The views of a scene show one set of named points, each view turned or mirrored, shifted and resized as a whole, with a little noise and some points left out.

Scene 1
View 1
pepeg: [ 10 -16   1  -4   2  12 -25 -26   2  16  -4 -19 -10  12  19   1 -21  -4
 -29  -8  12  26   0 -14 -51  -9  16   5  -5   5  -3 -10   4   5   6  -1
 -13  41 -16   2 -13  17   6  -4  -6   1   7   8 -24  -4]
bovuz: [-13 -25   0 -27 -12  17 -10 -24   1  22 -15 -11 -14  -1   1  -5 -20   5
 -42  -6   9   0  -1 -25 -19 -12  -5   3 -14  -9  -4   7   3  -3   1  -6
 -20  10 -34   6  -8   2  30   5   3   5  16   3 -17 -21]
nepu: [ 31 -36 -10 -16   8   7  -6 -22 -15  18  21 -21  12  12   8  -2  -9  -3
  -2   8   7  34   9   4 -61 -11  20   7 -10 -12  10 -10  15  20  23 -17
   0  27  -4 -13 -17   5   2   0  -8   1  -4  29  -3  21]
zemot: [  3 -19   1 -22  -6   8  25 -13  12  -5   3   9 -12 -23   7  -7  -3   0
   1  12   7  -1  -2  -1 -18 -19 -20  -4   8   4  11  21   0  18  12 -10
 -13  -6 -15   6  -7 -10  14 -27   8  15  17  -4  -1   2]
Viba: [ 46  -5 -15  26 -10  14  13   6  15  19  -4 -39  19   7 -24  15 -28 -18
  36  27  -6   4 -34  -3 -58  -7   1 -15 -10  -9  14 -16  -2  35  13 -29
  18   4 -16   4 -18   4  -6  -6 -18  -4  29  -6  10 -11]
rop: [-19 -29  10 -57 -13  25  -2 -21  -8  -6  10 -13 -27 -19  36 -26 -14  -6
 -33   3   9   7  16  -3 -26 -12  -3  10  -9  -8 -14  28   0   8  14  -9
 -28  13 -15  10  -9 -13  24 -23  14  20  11   6 -12 -16]
Garub: [ 10 -18  -4 -12  -9  16  15  -5   7   9  -3 -14  -1  -5   4   0  -8  -9
   4  12   5   4 -11   0 -38  -9  -9  -7   1  -8   3   9  -2  21  16 -10
  -9  -2 -24   5  -9  -2  11 -13   1   8  13  -3  -1  -6]
Zedug: [  6 -23   2 -20   0   6  -7 -27   1  11   3  -6 -11  -3  13  -8 -14   4
 -23  -2  11  17   6 -11 -34 -17   1   6  -5   4   6   5   8   6   6  -7
 -14  22 -13   2 -14   5  12 -10   1   6  10  12 -14   1]
ligub: [  1 -16   2 -13  -1   6   5 -22  13   0  -4  12 -14 -14   9  -7  -9   8
 -17   3  11   5   0 -11 -18 -22 -12   0   4  11  10  12   4   5   0  -5
 -17  10 -16   6  -9   0  14 -21   6   9  18   0 -11   0]
tukif: [ 20 -18 -12  15   2  -3  42  -2  29   8 -12  27  10 -14 -14  17  12   2
  25  10   9  -3 -17   1 -21 -18 -28 -15  24   7  30   6   0  23  13  -3
   0 -23 -25  -5  -8   3  12 -16   2   4   6  -8   5  23]
mov: [-27 -22  13 -35  -2  12   4 -25   9  -7  -9  22 -32 -21  35 -10   8   3
 -41 -14  20   6  12  -9 -12 -12 -17   7  14  11  -2  31  -1  -2   9  15
 -39   6 -30   9  -3  -1  30 -24  18  20   0  -3 -25   0]
gur: [ 13   6  -2   9 -20  12  31   5  33  -4 -17  -4  -7 -24 -15   2 -18  -6
  26  28   0 -20 -30  -5 -21 -18 -28 -20   5   9  15  15 -10  26  -3 -16
   0 -19 -19  20 -10 -11   7 -32   1   9  43 -28   5 -21]
pava: [ 29   1  -6  20   0  -1  37   3  33  -7  -6   9   2 -19  -6  11  -1  -6
  37  23   6   0 -24   6 -32 -19 -23 -17  21  19  24   7  -4  34   8 -10
   4 -11 -12   7 -12   0  -3 -37  -4   8  22 -16   6  11]
Somud: [ -2 -20   0  -7  -3  10  16  -7  16   6 -13  10  -6  -7  12   9   6  -3
  -6  -2  12   4  -9  -1 -31  -6 -15  -6  17   3   8  12  -3  15  18   7
 -19  -5 -34   0  -7   6  20 -10   6  12  -2  -6 -10   9]
digu: [ 23 -27  -7  -9   1  10   3 -13  -2  15   8 -17   7   7   7   4 -11  -5
  -3   7   5  22  -1  -1 -52  -8   8  -1  -1  -7   9  -6   7  20  20 -14
  -6  15 -13  -5 -14   5   6  -4  -7   3   1  13  -4   9]
Dimit: [ -7 -30  -5 -32  -6   4  27 -16   9   6   0  20 -10 -24  -3  -6   2  11
 -13   5   9  -6   4  -9  -4 -26 -25  -1   4  -4  17  23   6   9   9  -8
 -17 -18 -22   0  -8 -12  28 -12  12  10  12   4   0   5]
fidev: [ -2 -25  -4 -38 -19  20   7 -15  -3  12   2 -19 -10 -16  -2 -16 -24   2
 -15  15   0  -6  -2 -12 -21 -18  -8  -1 -18 -16   1  17   5  13   5 -23
 -11  -5 -15   8 -13 -15  22 -10   4   8  29   3   3 -20]
muru: [  7   1  -3  11 -25  25  31  14  27   9 -24 -25  -2 -12 -12   9 -18 -18
  23  22   0 -20 -40  -4 -32  -3 -24 -22   2  -8   4  10 -15  29  11 -12
  -3 -22 -35  18  -7  -3  14 -16  -1  10  33 -29   6 -29]
Bamu: [-39 -25  15 -44   9  -6  21 -31  18 -25  -1  64 -43 -37  47 -15  32  18
 -39 -21  28   6  27   1   5 -26 -33  10  40  31   9  44   2  -5   4  27
 -46  -1 -22   4   2  -5  32 -48  29  26  -9  -5 -27  27]
Lere: [ 18 -39 -14 -29  -9  13  24  -7  -9  20  11 -16  15  -7 -16  -5 -10  -1
   9  18  -4   4  -1  -1 -32 -14  -7  -2 -14 -28  12   5   9  23  22 -27
   1 -14 -17  -8 -12 -13  20   5  -2   6  11  17  14   4]
View 2
tukif: [  6  10 -15  -9 -28 -11  -5  14  -7  16  13   3   4  -2  10   9  15  24
   1  11 -11 -18   9  -8   2  10 -19  50 -10   3 -12  26  -7  22   3  18
 -16   2   9 -11 -25  -7  -4  -2  27   6 -12   3  17  -6]
nepu: [  3  -3   0   9  15  33  13  13 -17  19  -3 -22  -3 -11 -14 -20   0   7
 -11  -1  12 -21  21 -13   3   9  21 -22 -16 -18 -14  29   5   7 -14   5
  10  25  31  -9  -4  20   0   4  32  -1   7  19  14 -21]
ligub: [ -5   9 -17   5   6  -6  15  27 -18   3  17  -7  10  15  -5  -4  -1  11
   5   8 -15 -20   8   5   3   4  -4  10 -11  -7   8   0  -9   4 -16   4
 -11  12   6   9   0  -2   2 -15  15  16  -2  -5   5 -11]
Dimit: [-12  12 -26   0  -1 -20  17  33 -21  10  16   4   5   5   0  -8   1   7
   0   7 -21 -11  17  12   6  11  -9  21 -24 -17  11  16 -17   1 -21  22
 -24  15  -1  -1  -5 -14  -3 -18  15   6 -13  -5  14   0]
Lere: [-15  12 -12  15  -8   5   0  18 -15  27  -7  -8 -14 -18  -1 -12  -8   1
 -11   1   0 -20  26   3   4  20   5   6 -24 -26   8  29  -1   0 -13  22
 -10  26  23 -18  -7  -2  -7   2  25 -11 -11  15  24  -6]
pepeg: [  4  13  -8  17  21  30  19  15 -11   6   6 -17   8   3  -6 -16   2   7
   9   3  -8 -23  -4  -9  -2   6  13 -24  -8  -6  10  -3   4   3 -10  -9
  12   9  28  10   6  25  17 -11  12  24  12   8  -1 -20]
Zedug: [ -2   8 -14  11  17  12  19  23 -19   5  10 -13   8   8  -9 -14  -4   9
   3   4 -10 -20  10   0   1   6   9 -11 -14 -11   6   6  -4   3 -19   1
  -1  17  15   6   4   9   7 -13  16  15   4   3   4 -15]
Viba: [ -1  18   0  24 -25  28 -28  -7  -1  32 -13 -19 -12 -14   3   8  -8  10
  -8  13  13 -44   8  -8  -4  18   3  14   5  -7   6   8  21  15  15  -8
  13  15  39 -15 -18  11   3  14  24  10   2  16  22 -21]
Garub: [ -8  14  -8  10 -10  -2   7  13 -10  17   0 -10  -5  -1   3  -5   2   3
   0  10  -3 -25  11  -2  -3  15  -6  13 -11 -17  12   1   3   1  -4  14
  -2  14  14  -4   1   2  -3  -2  20  10   1  12  18  -8]
Somud: [  3  13 -13  -2  -4  -9  19  15  -7  10  12  -2   4   4   7  -7  20   5
   7   7 -13 -13   0 -10  -2   9 -11  20 -13  -5   3   4  -6   8  -4  21
  -6  -1   7   6   1   7   0  -8  18  14   1   7   9  -2]
bovuz: [-15  30 -25  20  15   6  17  25 -13  10   5   1   3   2   6 -19  -5  -4
   7   0 -23 -13  -2   7   2  15   5 -10 -23 -14  38  -2  -6 -10 -21   8
 -10  12  21  10   8   6  17 -19  -3  16  -4   2   1  -4]
rop: [-20  12 -12  12  21 -16  42  34 -20   7   9 -17   2  16 -13 -24  -5  -9
   6   9  -9 -17  19  12   0  11   0 -16 -19 -33  24 -20 -11 -21 -26  17
  -8  23  -3   9  29   0  -7 -18  17  14   8   9  12  -5]
gur: [-10  21 -15  10 -33 -19 -18  14  -8  17   6  -7   2  11   6  20  -7  12
   6  20  -9 -38   8  10  -5  13 -23  47   3  -4  20 -14   1  11   6   0
 -16   8   7  -2 -14 -17  -5  -3  14  21  -7  -4  21  -9]
digu: [  1   6  -4   9   4  21   9  12 -12  17  -1 -17  -4  -7  -4 -11   2   7
  -4   5   4 -24  12  -9   2   9  10  -5 -11 -14  -2  17   4   7  -7   6
   6  16  27  -6  -3  15   3   0  24   6   5  16  12 -15]
muru: [-11  36 -13  15 -36 -19 -10   7   1  26  -4  -3 -10  -1  20  11   4   1
   6  17 -11 -31   0   0  -6  22 -24  46  -4 -10  29 -14   4   1  13  16
 -11   2  12  -5  -5  -7  -4   1  11  16  -5   9  22   0]
fidev: [-23  21 -19  22   1  -6   5  26 -18  19   0 -10  -5   1  -4 -10 -18  -3
  -2   6  -9 -24  21  17   1  18  -1   1 -19 -29  31  -2  -4 -11 -19   9
 -13  26  12  -3   6  -7  -2  -9  11   6  -6   4  16  -8]
zemot: [-10   9 -15   0  -6 -20  12  25 -17  10  13  -9   3  14  -4  -1  -1   8
   2  11 -10 -23  19   6   2   8 -13  23 -12 -16   4   0  -8   3 -10  13
 -16  13  -2   0   0 -10 -10 -10  24  10  -3   1  18  -6]
mov: [ -5  13 -20  -6  19 -22  48  37 -19  -7  25  -1  15  24  -2 -17  15   1
  16   8 -25  -6   2   1   3   3 -11   2 -19 -12  13 -14 -19  -8 -23  21
 -13   3 -11  21  20   1   1 -25  11  22   3  -3   1   0]
pava: [  4   7  -7  -4 -34 -12 -14  10  -8  15  10 -13   1   9   3  20   5  22
   1  21   0 -36  14  -4  -1   9 -24  53   6   1 -11   3   2  22  12   5
  -8   3   5  -8 -20  -9 -12   5  30  15  -2   3  22 -14]
Bamu: [  3  -4 -24 -31  26 -47  66  50 -29 -20  47   4  28  41 -11 -15  26  16
  19   8 -33   5  10   5   7  -9 -21  20 -23  -7 -11  -6 -34   2 -33  28
 -29  -2 -37  28  15  -9  -9 -36  20  21   2 -17  -1   3]
View 3
digu: [  3   0  18  -8   6  16 -10 -13 -10   3  -4   2  -1  14 -15  -3   8  -5
  21   8  -6   3  -2  -1  11 -11  -3  -4  14   3  10   2  -4  19  -9   3
  -5 -10 -12  13   4  -8  -1   6  14  13 -10  10   9  -4]
Zedug: [ -8   8   5  -5   6  11  -3  -9  -2  11   4  -2  -9   9 -10  -1  13  -9
  13   0  -4   6   0   7   9  -1   0  -9   9  -6  -4  -1   6  12  -1   5
   2  -2 -20  -1   6  -7   8  -8  10  16 -12  13  13  -1]
Lere: [ 10  -1  10 -20   5  14  -3 -16  -7   3  -4  18  -2  32 -17  -7  -2   1
  18  16   0   6  -1  11  20 -11  -8 -11   9   7  15 -13  -1  20 -14   8
  -7 -18  -6  10 -12  -1 -19  -2  15  17 -10   6   2   3]
zemot: [  5  -6   9 -18  13   9  -3  -6   3   8   1   8 -15  18  -7  -9   5  -3
   7  -6  -5  -8   3  -9   9  -3 -12  -2  13   7   0 -20  -8  10   1   9
  -1  -8   9   6  -4   1  -8 -27  10   3 -13   9   8  -7]
tukif: [  4 -24  18 -14  16  13  -8  -1  -5   6  -4   7  -8  11 -11   0  12  10
  15   6 -10 -10   4 -20  12 -21 -17   2  25   7   4 -24 -24  12  -3  -6
 -15  -2  18  14 -10  -5 -11 -11  18 -11 -13   4  13 -16]
pepeg: [-10  11   5   5   3  14 -11 -16  -8  10   6 -10  -2   3 -14   2  21 -18
  25   0  -7   7   1   6   4   0   6  -4  12  -6  -5  14   7  16  -5   2
   2   0 -30   3  18 -14  19   9  12  19  -9  13  13   1]
nepu: [ -2  14  30 -13   3  19  -4 -12 -11   2  -8   1  10  17 -15  -1   7   1
  18  13  -5  16  -4  11  10 -13   1 -13  14  -7  17   9   6  25 -14   3
  -1 -10 -30  12   0 -10   0  14  13  28 -10  19  16  -1]
fidev: [  8   5  -7 -15   6   9  -7 -20   2  12   5  16 -16  27 -13 -13   2 -18
  15  -2   1  -1   1  10  14   5  -4  -5   2  10   0 -14   6   9  -3  15
   3 -13  -7   2   2   1  -9 -18  11  15 -11   4  -1   9]
gur: [ 18 -21   4 -18  15  15 -15 -25   3   9   1   5 -23  19 -13 -14  16 -16
  17 -16 -11 -15   8 -26   3  -2 -19  13  23  20   0 -22 -20   6   2   6
  -4 -11  14   7   4  -4  -9 -22  15  -5 -11  -1   6 -10]
bovuz: [ -6   2 -24   3   3   5  -7 -16  -1  15  15   6 -13  11 -14   0   9 -20
  24   5   2  -1  -1  15  17   4   0  -7   0   1 -13  -8  10   6  -3   7
  -2  -2 -15  -6   9  -5   5  -9  13  10 -11   1   2  10]
pava: [ 13 -19  30 -19  17  19 -13 -12  -2   2  -8   1 -13  14 -11  -9  14  -1
  12 -12 -15 -13   7 -33   1 -13 -19  11  29  15   9 -14 -28  15   1   1
  -7  -9  17  18  -2  -4  -8 -14  14  -6 -10   7  14 -19]
rop: [ -6  21  -3  -2   4   1  -1  -1   1   9   8   8 -12  16  -6 -11  -9 -18
   3  -9   6  -5 -12  16  12  12   7  -7 -11   3  -4   2  11  10   5  26
   7  -6  -8  -2  13   7   6 -25  -1  15 -11  13  -1   9]
ligub: [ -6  -1   2  -8  11   8  -4  -4   3  12   7  -1 -14   9  -7  -2  14  -8
   7  -7  -5  -3   2  -3   6   0  -5  -4  12  -2  -9 -13  -2   7   5   6
   2   1  -5   1   3  -4   5 -21  11   7 -13  11  13  -4]
muru: [ 19 -23  -3  -7  10  11 -23 -23  -4   7   3  10 -17  19 -18 -16   6 -18
  28  -5  -6 -19  -3 -20  12  -5 -13  17  14  27   5 -14 -23   9  -1   8
 -12 -14  20  13   8  -2 -12  -9  15  -9  -6  -8  -6  -3]
Viba: [ 25 -13  22 -18   7  28 -24 -42 -10   3 -10   3  -6  24 -24 -14  19 -18
  36   2 -11   2   8 -19   5 -12 -15  11  30  20  19   1 -16  22 -16  -1
  -7 -22 -11  21   4 -15 -13  17  21  15  -8   0   7  -7]
Bamu: [-32   5   0   5  17  -9  12  45   8  11  13  -1 -18 -10  10   8  -4  13
 -20 -13   0 -18 -10   2  10   1   0 -15  -4 -15 -24 -20  -2  -1  25  13
   1  20  21  -8   3  10  19 -56  -2 -15 -17  20  17 -12]
Garub: [  7  -3  10  -7   8  13 -12 -14  -7   4   0   7  -7  18 -14  -7   5 -10
  19   0  -5  -4  -4  -3  11  -5  -6   2  10  10   6  -4  -8  13  -5   9
  -6 -11   0  10   4  -2  -5  -6  11   6 -10   4   4  -1]
Somud: [ -6  -7   7   3   8   7 -10   3  -7   7   3   1  -6   4 -11   1   5  -1
  17   3  -3 -10  -7  -7  13 -10  -4  -1   9   5  -1  -5 -13  11   2   4
  -9   1   8   8   6  -4   5  -7  11  -4 -11   6   7  -7]
View 4
zemot: [ -9  -5  13   5  -7  -5  -4  -1  13  -6   1  -5 -11   7  -2  -2  -3   6
   8   6  -2   2   6  -7   4  -2   1  20 -16 -12  -3 -11  20 -22 -11   2
  -3   7  -6  -4 -17  16 -14 -15  -3   1   0 -14  -9  -3]
nepu: [ -5   7  21   6 -15  -8 -30  -3   7 -35 -12   9  17   1 -11   7  -5   6
  21   4   5 -14   5 -12   7 -12   3   7   5 -17   6 -24   1 -13 -10  -4
   1  19  24  -8 -16  19   0  32 -12   3  28  13   5   8]
Zedug: [  0   1  10  -1 -12 -10 -16  -7   2 -15  -8  -1   4   6 -16  -7   4   1
  17   2   6  -4  -4  -4   8 -14   0  20   2 -10   6  -8   8 -16  -6  -5
  -1  10   6  -6  -4  20 -12   8   5  -4  19  -3   2  -2]
Garub: [-15  -5  11  14  -6   1 -11   6   7 -19   3   6  11   5  -1  10  -1   2
   1   2   4  -7  15  -1   4   2  -6  15 -10 -15   6 -11  18 -16  -8   3
  -6  11   4 -11 -16  18  -9  -2 -15  -2   0 -13  -9  -1]
pava: [ -6  -3   9  24  15   1   3   4  24 -15   7 -10   1  -6   3  17  -7   7
  -5   6   0  -1  12 -14   3   2   0  16 -29 -20 -13 -17  30 -16  -4  14
 -14  21  -4  -9 -22   4   4 -16 -26  -9  -2 -21 -11  12]
pepeg: [  4   5   3   4  -6 -11 -17 -10  -7 -25  -7   3  21   6 -28  -1  10  -8
  16   1  13 -12  -4   1   6 -17  -2  21  11 -11  14  -7   7  -9   4  -8
   2  11  14 -16   5  19  -4  20   0 -12  21  -1   6   0]
tukif: [-12   4   5  20   1  -6  -3   5  19  -1  -1 -15  -4  -3  12  14  -4  16
   7   4   6   0   2 -18  -2   7  -5  13 -27 -14 -11 -26  21 -21   0  12
  -5  11  -3  -4 -15   2   8 -11 -20   2  -7 -17  -6  19]
rop: [-13 -14  17  -7 -29  -5  -8  -7  -3 -14   2   9  -7  24 -23 -19   1  -2
  18   5  -4  -1   8   8   8 -10   4  22   4 -11  16   0  13 -23 -17 -12
   5   0  -2  -7 -10  31 -34  -4  10   6  10  -3  -5 -23]
ligub: [ -1  -1   7   1  -5 -10  -7  -6   6  -5  -2  -7  -4   7 -13  -8   2   1
  14   4   4   0  -6  -5   6 -10   1  25  -6 -10   0  -7  15 -18  -5  -3
  -3   8  -5  -6  -5  16 -12  -9   3  -6   8 -11  -1  -4]
digu: [ -8   4  14  10 -11  -6 -21   0   5 -27  -7   7  15   2  -9   8  -1   3
  14   2   7 -11   4  -8   5  -7  -1  10   1 -15   7 -18   6 -13  -5  -2
  -1  14  17  -9 -12  18  -3  19 -11   0  16   0   1   6]
Dimit: [-13  -1  12  -3 -17  -9 -10   2   8   6  -8  -8 -16   9   5  -7   0  13
  16   5   1   7  -3  -6   2  -1  -2  18 -14  -4  -2 -13  12 -26 -13  -1
   0   1  -8   3 -14  17 -15 -14   4   8   0 -12  -4  -1]
fidev: [-10  -3  15  -5 -15  -4 -23   5   1 -10  -8  10   5   7   0  -3   5   4
   7   0   2   0   2   5   7  -5  -2  20   2   0  10  -4   5 -16 -18  -5
  -8   6   2  -2 -12  25 -22  -3   7   2   9 -12  -4  -8]
muru: [-20  -6   1  23   1   6  -4  13   5  -8   8   5  12   2  11  19   6   4
 -14  -3   7  -2  18   7   0  13 -14  18 -19  -4   7  -4  23 -16  -5   8
 -13   6  -6 -10 -15  14  -9 -23 -15  -8 -16 -35 -15   0]
mov: [-10  -9   2  -3 -25 -12   8 -13  -4   4   2 -11 -18  27 -26 -23   8   0
  25   7   3   4  -7   1   3 -10   0  26  -8 -15   8  -5  18 -28   0  -9
  11  -4 -11 -11   5  17 -20 -13  12   1  -2  -8  -3 -16]
Viba: [ -7   5  13  25  14   6 -26  14  12 -34  -2  14  35 -15  12  33   0   2
 -16  -4   8 -13  17  -2   8   3 -10  11  -8  -8   3 -12  13  -3  -9   9
 -21  24  17  -9 -22  14   4   9 -25 -14   9 -20  -6  15]
Somud: [-14  -1   1  14 -12  -8  -2  -1   4  -6   0  -7  -1  12  -8   2   5   5
  15   3   9  -5   1  -6  -1   1  -9  16 -14 -14   6 -17  17 -23   3  -1
   5   4   0 -13  -4  12   0  -3 -11   1  -5 -13  -4   3]
Bamu: [ -7 -11   3  -7 -26 -20  23 -22   8  17   5 -33 -47  31 -33 -35  -1   6
  39  16  -4  12 -16 -15  -1 -14   8  28 -23 -26  -6 -13  27 -39   3  -7
  21  -6 -26  -7   3  10 -18 -26  12   8  -5  -4  -3 -15]
Lere: [-20   2  23   3 -19  -1 -30  11  10 -15 -12  11   7   0  15  10  -4  17
   9   0   1  -3  10  -6   5   5  -3   7  -6  -3   5 -19   3 -18 -21   1
  -6  11  11   3 -27  22 -10   8  -8  11  10  -4  -3   4]
View 5
zemot: [ -4 -10 -12   9   2 -13   6  -9  24 -14 -13   3   9 -14  11  -3 -11  11
   8  20  19 -36 -17  10  -3 -26   7  18   5 -12  -4  10 -19   8   6 -40
  25  17 -20   2   5   4 -10  -9   4   7  -5 -18 -28 -11]
Dimit: [  2 -11  -8  11  -3 -19   8 -17  40  -1  -3   1  15 -19   1  -9 -22  12
  14  17  14 -34 -21  -3  -7 -28  19  12   2   2   8   8 -18   4 -13 -42
  32   9 -10   4  11   8  -8 -15  11  10  -9 -21 -32  -9]
Garub: [  4  -3 -17   4  -2 -12  -1 -12  16 -13 -15   1  -7  -3  12  -7 -12  -1
   4  21   5 -36  -4  18  -3 -17   4  24   0 -12  -7  14 -14  -7  11 -20
   0  12 -17  -4  13  10  -7   4   5   6  -6 -18  -6 -16]
digu: [  2  18 -13   5  -2 -11   3 -14  -1   3 -14   2  -1   2  25 -20 -21  -7
  -5  20   0 -28  -8  34   9 -11   8  13   5   1 -17  10 -12 -21  11 -11
  -3  -2 -12   7   5  10   6  15   9   6 -10  -7   6 -14]
ligub: [  2  -5 -19   4  19 -14   1 -20  23  -3 -14   3  14  -3  12  -3 -17   6
  10  24  13 -34 -20  11  16 -26   8   1  11  -4   0  20 -23  -3  -1 -36
  34   7 -19  -1   0   3  -5  -2   4  15  -3 -16 -12 -14]
rop: [ 22 -25 -30  -8   9 -13  -1  -6  25   2 -15  29  14 -24   8  -3  -4   6
  -3  61  11 -28 -22  25 -15 -13  12  -9  11   8  18   5 -26  -2  11 -61
  23  -5   1 -10  11   3  -6  10  19  18 -26 -21   0 -28]
pepeg: [ 19  10 -35 -13  32  -8  -8 -21   3  10 -25   4   0  17  22  -6 -16 -13
  -1  36  -8 -30  -8  34  28 -11   4 -11  16   2  -6  29 -20 -34  11 -15
   6  -7 -14 -13   1   9   5  27   5  20  -7 -10  35 -25]
Bamu: [-20 -21  -9   0  41  -5  17   0  37   1 -10   3  44 -28   7 -10 -19  14
   8  45  39 -35 -21  -3  -9 -33  31 -29  41   4   2  13 -45   9 -13 -83
  93   3 -29   1 -32   0 -29 -36  21  29  -8 -25 -48  -8]
nepu: [  0  30  -9  12 -13 -12  11 -12 -15  14 -10  10   5  -1  37 -29 -26 -10
 -14  27  -1 -18 -12  49  17  -6  12   9   5   9 -23   3 -10 -28  11  -7
  -8 -14  -4  16   3   6  17  23  14   6 -20   3  10 -14]
mov: [  4 -22 -25 -11  36  -7   3  -9  37   3 -13   7  18 -17   1  -7 -14   1
   7  47  17 -36 -12   3 -12 -22  24 -18  29   4  12  19 -34  -6  -7 -63
  54   0 -16 -13 -10   7 -22 -15  18  26 -13 -27 -15 -18]
tukif: [-22  10   5  18  -1  -9   8 -14  22 -19  -6 -27  -3   3  10 -15 -25   3
  12 -11  12 -42   0  -1   1 -30   9  38   2 -20 -26  17 -13   0  -4 -10
  20  27 -35  11   2  12 -15 -22  -2  -1  11 -17 -41   1]
Viba: [  5  19 -16  13 -16 -13  -8 -23  -4 -23 -21 -11 -25  20  25  -3 -10  -1
   2  -7  -7 -35  -6  31  23 -15 -18  54 -18 -27 -27  19   0 -10  24  20
 -35  27 -23   6  25  12   4  19 -14  -8  10  -5   8 -13]
gur: [  2 -14 -19   9   4 -15  -8 -24  28 -35 -19  -9  -7   3   8  18  -3  14
  17  -1  17 -46 -16  -1  14 -33 -14  40  -8 -35  -4  25 -18  16  13 -15
  11  42 -34  -4  17   6 -16  -7 -15   0  15 -19 -26  -9]
Somud: [ -8   1 -13  -1  15  -6   3  -9  22  -9 -12 -12  -3   0   4 -15 -16  -7
   6  21   6 -36   3   8 -10 -19  18  15  16  -8 -12  20 -19 -14   1 -26
  22   7 -26  -6  -3  15 -19 -11  10  11  -1 -21 -13 -11]
Lere: [  8   8  -5  18 -35 -21   9 -18  19   1  -6   6  -5 -15  13 -22 -23   4
   5  12  -2 -28 -14  20  -8 -17  11  32 -14   3  -5  -2  -4  -8   3 -14
 -12   4   2  11  28  10   9   9  10  -2 -16 -11 -14 -12]
bovuz: [ 28 -14 -30  -7  18 -22  -8 -30  42  11 -15   7   2  -1   0  -5 -19  -1
  14  28  -5 -34 -16   6   7 -20  16  -9   3  10  21  24 -17 -22 -12 -30
  15  -6   0 -21  20  10   0   7   9  20 -14 -21  15 -21]
fidev: [ 26 -16 -26   6 -11 -23  -3 -22  30  -3 -12  17   3 -15   9  -1  -9  10
   8  26   5 -32 -27  16   0 -20   3  16 -10  -3  18   9 -14   2   2 -34
   4   7   3  -4  28   4   4  10   5   8 -15 -16  -5 -22]
Zedug: [  9   5 -20   1  13 -14   2 -20  13   7 -16   8  13  -2  19 -11 -18   0
   2  31   5 -28 -21  25  21 -20  10  -6  12   7  -1  14 -21 -17   3 -28
  22  -5 -10  -2   2   4   4  12   9  17 -14 -10   6 -19]
pava: [-19   7  -4  17  -1  -5   3 -10   6 -34 -16 -18  -5   6  19   2  -7   9
   5  -2  19 -41  -5  13  12 -29 -10  48   2 -35 -29  18 -18  13  18 -10
  13  41 -44  13   1   8 -15 -10 -11  -3  15 -11 -37  -3]

In a view up to two points have been moved. Name them for each view, in the order of its rows, or write none.
view 1 -> gur, muru
view 2 -> Viba
view 3 -> digu, zemot
view 4 -> Garub, fidev
view 5 -> pepeg, Bamu
